Each row is a point on a landscape with many valleys, with its height.
From any point a ball takes the steepest step (drop divided by distance) to one of its 4 nearest points. It stops when none of these is lower. Distance is the straight distance between rows; heights are no part of it.
j_729 (h 39.9): [139 150 115 108 150  92 146 144 107 125  94 131 142 109 106 128  94 127
 150 180 192  67 128 132 105]
j_155 (h 55.4): [126 125 119 151 120 139 122 132 135 190 140 118 121 119 149 138 130 102
 127  61 139 168 134  83 143]
j_551 (h 31.4): [125 152 131  99 104  80 104 129 106  80  93 158 133 154 105 142 149 134
 117 193 118 104 104 167 114]
j_523 (h 33.0): [127 145 136 100  99 122  73  89  97  98  67 161  77 136 124 115 159 102
 120 221  95 146  48 169 146]
j_938 (h 50.8): [180 109 118 128 140 196 129 150 212 118 140 133  54 114 214  81 154 214
 130 145 133 123 111 150 129]
j_370 (h 23.7): [143 106 139 158 124  98 137 127 138  83 165 149 157 197  88 156 184 162
  94 122  55 137 135 158 113]
j_417 (h 47.0): [121 150 126 132 129 124 161 137 167 125 135  98 148 148 139  19 110 163
  81  90 128 119 190 126  73]
j_727 (h 79.0): [ 94 115 137 109  97  70  95 126  97  99  97 169 151 130 115 195 110  84
 158 152 136 147 145 148 148]
j_111 (h 47.9): [151 129 149 157 133 203 129 102 139 139 172 125  77 132 140 162 202 159
 124 126  58 163  69  97 159]
j_303 (h 43.9): [ 80  98 135  88 142  88 145 114 122  96  96 116 201 139 103 142  61  59
 146  90 125 114 187 157 148]
j_418 (h 63.1): [ 99 111 116 142 120 128 105 118 117 172 131 124 148  98 139 196 104  82
 165  84 130 162 140  92 160]
j_570 (h 31.2): [126 149 130 104  92 103  86 110 112 103  89 178 109 156 118 138 159 120
 122 192  97 162  78 157 149]
j_312 (h 49.8): [155 153 129 119 131 187 136 134 140 117 122 130  67 100 151 116 130 167
 152 193 152  88  70 137 124]
j_946 (h 31.3): [140 142 149 110 123 154  97 109 113 101 100 151  77 112 132 134 155 147
 131 206  97 111  53 140 134]
j_49 (h 31.8): [149 118 122 130 155 110 146 129 138  53 119 149 148 157 109 109 124 182
  83 197 114  56 150 168  70]
j_115 (h 54.7): [131 129 123 128 147 100 147 144 112 142 125 126 158 120 113 140 102 108
 137 124 152 101 137 122 109]
j_965 (h 49.2): [161 126 123 152 129 204 142 137 156 145 167 118  63 125 160 123 161 173
 124 109 110 144  95 117 141]
j_901 (h 40.7): [129 139 147 126 109 130  98 107 104 114 131 153  99 126 112 160 181 140
 131 170  93 142  95 127 150]
j_138 (h 63.0): [ 99 128 117 144 119 143 107 125 117 181 117 114 133  89 142 186  71  77
 176  90 168 142 135  86 155]
j_333 (h 46.6): [113 137 130 120 115 111  91 115  89 117 106 169 119 103 111 166 126  91
 162 195 161 129 113 128 148]
j_180 (h 44.0): [128 124 123 119 151 101 173 125 140 111 106 108 173 146  91  62  86 129
 109 144 153  71 180 155  82]
j_206 (h 34.6): [135 165 149 105 117 154 102 103  99 114  83 138  72  98 132 113 124 129
 149 234 151 100  59 136 131]
j_294 (h 35.2): [166 132 113 141 142 143 150 156 145 153 150 131 100 122 139 110 146 153
 111 108 127 118 129 122  96]
j_802 (h 48.8): [118 132 135 147 135 169 115 123 111 156 133 113 101  98 140 171 119 119
 168 147 166 148  87 105 149]
j_882 (h 36.9): [128 149 112 115  90 119 136 163 142 162 145  86 119 127 178  46 135 141
 103  54 144 161 156  92 120]
j_881 (h 43.0): [111 128 134 112 144  93 160 101 156 115 131  91 192 144 108  48  94  93
 111  64 124 124 204 135 120]
j_568 (h 28.8): [167 111 134 145 162 149 141 147 165  87 145 146 138 139 139  94 156 188
  72 147  73  95 156 155  79]
j_8 (h 44.8): [142 136 121 147 147 171 127 139 132 165 144 117  86 112 145 142 115 127
 151 118 173 136  95 101 130]
j_361 (h 47.7): [152 134 165 155 130 204 123 115 143 140 167 109  71 125 147 149 163 156
 150 137  99 165  47 114 173]
j_13 (h 45.0): [144 129 162 137 118 173  96  86 117 120 131 137  83 130 134 155 191 140
 138 160  66 169  52 118 172]
j_270 (h 32.2): [159 123 115 140 142 155 148 167 169 141 153 125 102 126 165  80 140 191
  89 108 106 122 149 129  77]
j_331 (h 59.7): [133 122 112 159 111 173 109 138 139 193 149  80  74 116 172 120 110 124
 134  67 175 174 103  95 145]
j_290 (h 50.7): [167 137 137 124 133 198 132 126 156 114 131 133  73 121 163 129 161 175
 139 168  97 113  67 126 140]
j_933 (h 36.0): [109 151 135 119 113 117  59  92  87 111  78 167  95 127 130 152 135  69
 148 204 134 163  73 144 167]
j_988 (h 39.1): [130 130 137 125 118  75 126 126 133  42 102 164 156 187  81 133 135 160
 101 188 109  95 142 179 103]
j_859 (h 31.5): [144 115 124 143 142 112 140 126 128 107 148 126 150 153 102 134 157 157
 104 127  81 105 145 145 106]
j_174 (h 52.5): [121 145  96 119 133 145 130 148 122 176  97 101 107  90 152 118  74 106
 170 117 220 116 123 113 130]
j_297 (h 50.2): [125 138  97 129 111 133 122 148 127 189 115  97 128 108 168 106  81  98
 144  80 200 146 132  83 138]
j_372 (h 54.5): [ 80  91 146 109 130  79 132 116 115  95 120 139 195 182  97 177  98  89
 133  75  97 154 185 160 159]
j_762 (h 49.9): [146 145 147 135 130 200 117 118 129 135 135 105  76 106 145 144 136 147
 156 171 139 138  59 121 154]
j_375 (h 43.3): [103 170 140 101  75 111 151 131 154 126 145  74 179 146 155  20 124 155
  94  41 139 171 186  72 137]
j_231 (h 15.9): [116 124 129 139 132 100 149 126 147 157 146 109 177 143 123  91 117  97
 101  52 102 142 170 111 127]
j_659 (h 50.1): [133 123 121 154 133 149 120 120 121 172 161 140 118 107 131 155 147 124
 142 105 124 157 102  97 149]
j_296 (h 19.5): [ 91 106 112  88 157  98 172  91 138  90 100  96 204 147  97  83  76  72
 126  92 142  95 213 161 150]
j_34 (h 50.0): [134 148 130 131 130 168 122 129 107 145 117 115  92  90 134 145 117 126
 175 169 182 115  82 112 138]
j_686 (h 51.5): [129 103 129 148 138 100 128 120 119 137 164 144 143 141 109 172 157 125
 109  95  91 147 139 121 138]
j_942 (h 60.5): [132 120 138 164 133 195 109 115 134 180 172  99  83 109 158 162 129 128
 153  83 143 184  73  90 171]
j_224 (h 28.0): [138 144 127 110 120 114 101 121 118  84 106 164 111 135 110 143 164 159
 110 202  83 110  85 154 121]
j_253 (h 39.8): [101 141 143 126 101 124  76  88  89 122 116 154  93 114 127 175 158  90
 151 170 120 173  80 122 170]
j_482 (h 39.4): [136  98 132 142 151  95 154 119 139  77 135 131 168 179  79 116 136 155
  83 142 108  87 164 170  97]
j_368 (h 22.1): [116 142 130 104 145  84 158 122 141 135 105 109 198 116 122  79  58  84
 122 101 170 100 176 135 119]
j_298 (h 33.5): [133 125 134 121 142  83 141 141 128  68 124 141 155 163  89 124 129 149
 112 181 125  74 142 159  89]
j_736 (h 38.8): [113 130 115 109 150  98 182 106 149 115 106  93 191 133 100  31  83 101
 108 107 150  88 207 150 106]
j_789 (h 44.1): [151 130 134 131 125 161 119 121 137 122 152 147  91 131 124 151 204 163
 125 158  63 136  95 120 134]
j_731 (h 50.4): [118 144 124 121 134  96 143 137 121 170 110 113 179  98 138 114  73  70
 148  80 160 124 169 102 132]
j_743 (h 43.4): [114 130 156 142 120 171  81  90 102 142 138 133  97 104 136 179 154 105
 155 147 122 181  78  97 176]
j_971 (h 45.9): [140 146 103 120 144 158 149 141 121 143 108 134  92  99 136 127 100 148
 148 174 189  90 112 119 109]
j_958 (h 35.7): [149 117 137 163 142 133 148 135 166 130 167 121 149 151 127  79 154 165
  68  79  59 130 175 126  83]
j_453 (h 60.7): [110 114 131 149 116 128 115 122 133 183 143 135 159 113 150 161 122  75
 138  48  97 177 145  82 156]
j_977 (h 39.6): [125 136 117 135 136 120 161 152 147 163 136 107 142 125 131  83 114 125
 102  83 130 127 156 117  98]
j_640 (h 34.3): [142 140  99 122 122 138 147 164 160 158 132 102  93 120 163  52 117 167
 104  81 158 129 153 116  86]
j_850 (h 41.1): [135 123 130 161 140 117 146 127 142 150 174 123 162 144 112 119 161 131
  95  74  82 153 151 122 113]
j_347 (h 62.7): [ 84 104 143 106 140  82 136 120 111 129 122 117 193 122 116 164  83  57
 141  73 113 134 172 130 151]
j_883 (h 79.2): [ 65 104 143  90  93  78 105 139  80 110 100 151 163 119 124 211  72  51
 177 125 135 162 168 152 144]
j_650 (h 50.5): [101  95 137 143 133  91 128 125 128 153 148 129 179 132 119 170 124  87
 123  55  96 166 165 116 148]
j_133 (h 42.4): [111 117 152 124 119  78 136 110 126  61 119 163 175 211  65 140 147 143
 111 138 108 127 148 183 133]
j_969 (h 62.4): [ 96 110 134 120 150  80 142 123 120 106 124 126 189 139  99 144  98  94
 127 101 142 113 165 151 133]
j_761 (h 35.3): [120 137 135 118 107  86 105 125 105  96 128 171 142 162 103 168 166 136
 116 160  88 150 110 150 139]
j_785 (h 49.7): [150 106  92 134 115 184 126 149 137 169 136  78  54 114 174  95  97 159
 138 120 195 142 107 124 120]
j_401 (h 56.2): [128 111 126 160 130 138 116 129 135 178 174 131 134 123 127 168 173 119
 122  60  86 172 128  97 147]
j_131 (h 32.1): [167 119 130 152 155 132 140 152 164  98 163 153 135 148 136 128 177 188
  77 123  56 117 132 144  99]
j_934 (h 61.0): [120 119 123 144 137 119 134 137 117 172 136 128 144 107 129 148 114 105
 142  96 144 124 143 107 133]
j_768 (h 37.4): [136 164 133 103 129 147 115 123  99  99  79 143  92  83 116 123 117 135
 168 232 179  74  83 138 120]
j_422 (h 40.6): [120 134 133 121 124 101 120 124 103 112 120 147 135 139 101 165 146 132
 135 165 132 119 117 133 131]
j_993 (h 49.3): [142 136 125 123 136 126 125 141 106 117 122 141 108  99 126 150 137 138
 144 179 144 101 105 127 129]
j_957 (h 40.5): [152 139 111 136 143 152 145 149 129 152 136 122 100 112 136 122 121 136
 140 127 164 107 114 119 110]
j_416 (h 58.1): [110 123 117 158 125 163 113 127 133 194 144 107 123 104 158 158 100  96
 156  62 159 174 120  76 154]
j_861 (h 50.3): [165 110 115 129 126 195 123 151 165 154 156  99  46 115 189  86 124 177
 129 126 160 134 111 132 126]
j_260 (h 46.5): [132 137  90 137 119 148 142 153 134 177 126 107  93 114 156 101 102 123
 135  95 176 141 139  99 119]
j_617 (h 57.4): [109 134 119 112 131  88 130 138  96 137 103 141 157  89 117 150  92  97
 162 146 178  97 145 130 116]
j_243 (h 38.4): [146 120 127 146 147 121 143 146 127 132 153 135 132 130 115 135 140 146
 114 141 119 102 136 141  96]
j_142 (h 70.9): [ 86 105 125 127 109 108 104 131  95 141 119 148 150  99 121 212  97  72
 174 120 122 160 151 123 152]
j_390 (h 39.7): [125 166 115 103  82 103 148 148 139 153 129  79 165 118 168  34 102 128
 103  54 174 156 171  95 114]
j_833 (h 41.2): [140 157 130  97 128 119 119 132 106  79  88 160 108 108 113 122 134 152
 127 227 133  62  98 153 104]
j_902 (h 38.1): [169 116 132 160 139 164 132 135 160 124 189 150 105 152 135 157 211 184
  87 116  28 151 113 121 124]
j_822 (h 49.6): [112  97 134 117 143  86 154 106 119  68 105 128 178 181  73 134 107 117
 130 133 134  89 168 172 113]
j_324 (h 47.4): [ 73  86 140 109 140  86 149  99 128  58 102 149 184 195  64 146 109  95
 136  94 117 120 181 179 147]
j_878 (h 23.2): [156 121 129 119 144 128 127 144 134  80 137 155 128 136 113 128 166 182
  98 186  85  76 122 152 109]
j_984 (h 38.7): [117 123 104 110  70 140 108 157 130 190 133  60  96 105 190  52 133 136
 105  53 173 163 138  74 135]
j_100 (h 22.6): [135 129 132 111 144  87 152 146 110  90 106 140 158 136  89 116 114 140
 123 190 153  62 154 156  88]

Where does a ball stop that starts at each point below?
j_155 | j_878
j_934 | j_878
j_984 | j_878
j_174 | j_878

For each start below, name every point that the ball comes to, in order.
j_331 | j_260, j_957, j_294, j_270, j_568, j_878
j_416 | j_155, j_659, j_8, j_957, j_294, j_270, j_568, j_878
j_34 | j_8, j_957, j_294, j_270, j_568, j_878
